A landscape with many valleys, sampled at points; each row gives a point and its height.
A ball rolls from a point to the lowest of its 2 nearest points, and stops where none of them is lower. Distance is the straight distance between rows; heights are no part of it.
q_806 height 749: [148 172  57 188 138 116 139 107 129 143 127 183 137 142  89 119 137 153
 188 131 119 133 113]
q_105 height 321: [129 158 172 143 143 138 117 171 122 103 120 129  96 130 100 123 126 106
 148 121 114  87 120]
q_460 height 476: [134 105 142 132 106 136 141 133 107 136 121 119  86 144 164 130 141 165
 121 122  85 125  70]
q_707 height 112: [149  92  87 151 116 146 128  84  97 187 104 102 110 100 117 102 157 115
 112 107  92 138  79]
q_688 height 778: [126 125  81 142 133 136 158 114 150 129 110 160 180 126  82 164  92 106
 138  85 156  89 157]
q_936 height 233: [102 167 139 112 133 140 126 150 157 101 119 135 161 120 112 144 138 127
 133 106 170  97 182]
q_501 height 721: [145 122 101 178 118 120 117 115 118 116 141 196 118 168 160 125 167 159
 159 147  88 180  91]
q_524 height 431: [139 114 149 116 102 145 153 121  99 160 108 105 124 118 159 131 131 143
 123 103 104 115 102]
q_718 height 276: [129 147 150 153 159 138 103 173 123 104 146 143 112 118  79 146 104  65
 163 134 108  74 154]
q_853 height 275: [148 135 205  88 113 154 103 127 123 136 135  75 148  75 189 147 131  63
 117 165 173 120 136]
q_225 height 440: [130 108 149 105  95 128 154 134 133 105 122  66  80 153 159 101 137 150
  81 115 132 107 144]
q_580 height 244: [125 206  67 128 171  95 155  87 160 166  95 140 168 109  81 118 114 135
 149  87 121 142 103]
q_154 height 235: [113 147 142 133 169 113  87 182 147 113 131 157 139 114  62 147 119  57
 147 127 145 103 168]
q_405 height 736: [125 130 105  76 108  60 138 121 148 197 134  78 115 137 144 104 159 197
  88 137 101 162 130]
q_664 height 210: [118 118 178 102 113 137  94 131 111 137 110 100 153  85 155 154 153  65
 102 120 173 117 153]
q_177 height 225: [127  96 150 119 166 128 120 170 121 136 138 151 157 124 120 218 118  65
 138 144 139  62 176]
q_721 height 390: [122 122  97 169 151 171 120 119  97 142 134 143 108 135 107 107 148 134
 144 122  65 141  87]
q_651 height 128: [103 135 148 105 118 133 113 126 126 135 107 124 174  88 128 162 146  94
 114  93 175  95 167]
q_432 height 378: [178 125 171 122 100 166 146 115  93 152 117  90 110  96 172 143 110 110
 144 132 126 102  82]
q_786 height 214: [164 107 131 147 117 177 123  94  81 169 121  92 110  80 118 111 126  75
 120 107 100 103  99]
q_907 height 180: [ 63 153 148 130 140 110 108 133 146  69 124 150 141 121 104 137 145 101
 133 156 195 152 180]
q_527 height 287: [104 141 115 139 147 142 134 150 120 122 120 145 135 127  93 104 127 138
 139 104 100 147 102]
q_652 height 123: [ 79 173 142 111 171 113  92 142 171  91 124 162 168 113  96 147 129 119
 128 145 215 158 179]
q_700 height 444: [136 103 174 166 116 144 123 141 100  70 138 144  68 163 120 115  83 120
 138 129 109 117  93]
q_525 height 764: [144 158  70 164 141 137 158 129 136 142 120 161 160 148  78 127 104 140
 168 102 121  94 137]
q_549 height 189: [100 162 138 113 168 127  93 168 165  96 123 151 150 105  74 120 111  89
 143 119 165 143 141]
q_532 height 667: [111 155 137 127 137 108 127 166 126 117 174 119 113 168 149  66 146 189
 153 155  92 164 127]
q_24 height 456: [100 158 148  88 141 143 119 111 144 124 119 107 183 104 149 126 173 142
  82  94 179 167 192]
q_41 height 309: [117 198 118 123 126 125 161 123 177  99 113 141 170 139 115 122 115 153
 154 107 172 105 180]
q_591 height 809: [ 92 102 203  98 148 161 134 136 112  83 154 113 137 113 172 151 123 116
 121 128 120 120 155]
q_186 height 558: [135  73 104 110  98  97 106 103 126 129 180 135  81 173 194 189 137 190
 111 189  80 122  92]
q_374 height 795: [151  88 163  89 112 133 148 121 104 158 160  67 107 126 204 138 106 172
 119 165  94 124  94]
q_377 height 336: [120  97 108  85  90 120 135 133 136 132 161  56  74 156 163 119 122 181
  80 147 113  97 146]
q_680 height 426: [112 147 169 106 114 131 134 140 150  97 108  79 108 144 140 109 146 132
  90 106 152 107 148]
q_98 height 619: [132 141 146 138 106 118 140 134 137  73 113 135 113 118 123  58  87 128
 191 147 188 150 133]
q_752 height 236: [114 164 119 127 156 127 119 163 142 110 121 149 151 110  77  94 105 119
 161 114 134 137 124]
q_807 height 277: [139  98 106 135 123 172 120 104 109 159 110 106 157  71  93 125 118  62
 117  95 129 102 140]
q_672 height 227: [136 100 123 115 152 132 101 147 117 169 126 136 178 103 121 205 133  59
 124 130 163  74 174]
q_554 height 320: [132  96 137 123  93 170 124 106  87 163 123 122 178  74 127 155 116  42
 125  97 152 104 147]
q_315 height 193: [123 198  98 101 173 113 133 123 177 148 112 141 187 110  81 126 101 135
 137  82 144 128 136]
q_458 height 379: [129 152 198 110 137 137 134 157 128  99 120  84  84 133 145 128 145 127
 116 124 122  86 137]
q_369 height 328: [178 143 184 117  97 171 132 120 112 157 123  82 143  71 177 137  96  57
 154 162 142 108 104]
q_897 height 471: [160  96 130 187 129 145 102 122  90  86 145 172  71 177 125 120 119 125
 135 151 112 144  68]
q_705 height 641: [132 108  98 149  87  87 147 115 138 122 128 156  86 192 155 106 136 206
 116 155 113 171 111]
q_612 height 789: [122 108 132 138 123 163 139 135 114 104 129 163 155 115 104 171 102  95
 136  98 131  84 158]
q_582 height 557: [129 156  64 158 119  74 145  87 187 135  81 156 116 152 130  98 161 147
 136 149 128 180  57]
q_328 height 707: [153  79 107 156 114 111 114 108 140 116 147 203 120 183 179 148 169 152
 121 164  64 186  97]
q_36 height 517: [159 132  70 198 122 132 129  74 126 107 107 173  94 156  91 110 117 141
 134 117 133 170  73]
q_763 height 601: [132  92  96 135  89  87 124 116 129 112 172 142  80 199 186 136 149 208
 114 184  99 140 125]
q_465 height 146: [148  86 113 156 165 125 121 167 135 131 143 149 133 155  87 178  95  52
 138 144 119  62 196]
q_629 height 185: [121  87  91  93  64  90 156 118 137 150 141  77  95 150 145 116 113 198
  82 126 108 121 137]
q_108 height 422: [ 81 143 133  78 144 129 156 111 157 114 112 105 181 109 139 119 140 159
  91  99 159 181 176]
q_152 height 496: [135 136 139  96 147 126 109 143 113 201 115  92 133 105 126 111 159 142
 113 104  89 153  86]
q_548 height 687: [108 156 111 108 125  99 137 149 148 135 155 100 102 173 146  78 159 198
 111 156 105 164 133]
q_475 height 215: [159 103  95 174 147 130 131 163 119 117 163 163 116 153  71 127  77  80
 161 150 122  73 177]
q_193 height 313: [142 127 122 173 180 165 110 138  99 119 158 140  95 115  76 145 103  83
 140 142  80  65 126]
q_196 height 781: [150 103 148  69  90 132 127 142 112 187 153  57 122 112 195 116 110 142
 122 175 100 134  90]
q_616 height 533: [132 141 164  56 125 135 121 132 137 167 132  74 164 112 160  96 150 158
  85 101 124 164 172]
q_545 height 468: [142 142 138 116 124 155 127 137 110 178 110 106 142 101 128 126 147 130
 128  86 100 123 102]
q_983 height 125: [ 96 109 109 126 154 101 107 132 119 157 113 153 182 111 107 204 145  96
 111 127 209 100 170]
q_443 height 18: [103 144 130  99 158 117  81 131 138 150 116 143 184  95 109 185 153 102
 101 100 201 114 163]
q_852 height 537: [140 127  70 174 111 100 153  70 150 119  92 172 110 160 126 106 137 160
 125 130 121 186  61]
q_486 height 381: [ 95 161 130  99 129 125 176 116 166 112 105 121 155 130 121  98 108 171
 122 109 130 169 145]
q_642 height 691: [137  68  86 135  80  62 137 102 158 134 133 189 120 179 157 154 168 173
  97 174  82 180 112]
q_451 height 397: [141  78 170 132 105 175 137 116  88 108 125 123 122 109 139 158  93  84
 112 103 113 118 121]
q_818 height 580: [127 182  92 140 119  86 151  93 165 118  85 128 103 148 127  63 119 158
 152 147 158 167  67]
q_521 height 712: [120 158 126  90 135  88 140 136 158 158 123  83 124 147 136  81 164 195
  86 110 108 162 143]
q_212 height 762: [139 124 136  65 104 103 113 147 133 194 151  51 115 121 172 102 143 168
  94 142 111 137 129]
q_598 height 423: [139  79 172 160 138 162 131 129  94  83 134 131  91 126 112 142  84  82
 117 122  89 111  92]
q_358 height 600: [126 181 123 129 123 107 149 131 156  89  99 123 106 135 121  51  99 142
 169 145 173 154 103]
q_898 height 242: [ 66 145 169 139 157 112  87 136 107  75 159 139 127 135 125 176 167 108
 121 158 188 138 202]
q_732 height 114: [109 156 111  91 174 120 101 137 178 142 119 151 203  95  95 160 125 117
 119  84 188 129 161]
q_450 height 515: [133  75 110 128 116 110 115 131 111 144 137 129  73 167 173 143 136 164
 114 158  87 123  61]
q_207 height 735: [159 160  84 194 120 124 131 109 117 117 130 199 131 155 128 118 164 154
 177 136  98 146 103]
q_899 height 501: [134 127 143  64 130 143 115 124 152 144 151  69 160 100 170 101 169 145
  51 108 163 175 192]
q_678 height 800: [ 91 104 188 118 143 148 119 149 112  93 134 139 141 112 132 181 125  90
 133 127 128 103 155]
q_514 height 669: [122  94  85 133  99  63 159 104 149 152 112 143 109 164 143 130 161 194
 103 157  93 172 103]
q_950 height 645: [127 159 139 146 127 115 126 147 110 100 150 145 122 138 134  60 128 164
 200 151 128 161 117]
q_604 height 495: [167 126 100 206 115 144 113 113 100  95 125 175  85 153  94 106 112 119
 148 123 136 132  84]
q_322 height 358: [155  85 157 133  88 174 132 104  87 132 116 132 147  78 144 181 107  54
 129 117 148  81 139]
q_182 height 273: [165 125  90 177 145 122 127 143 120 112 153 158 122 116  58  89  75  88
 199 150 158  95 149]
q_44 height 332: [107 150 108 138 127 117 164 125 139 127 100 139 125 136 114  99 123 167
 137 105 109 163  94]
q_200 height 810: [122  92 196  92 130 164 163 120 105 115 156  85 127 113 197 145  94 135
 126 139 101 122 119]
q_271 height 347: [125 116 108 180 173 176 113 126  86 124 140 132  94 117  86 122 131 113
 133 127  78  96 108]

Where does a ball stop that starts at each point below?
q_899: q_549
q_432: q_443
q_98: q_707
q_271: q_549
q_591: q_524
q_598: q_707
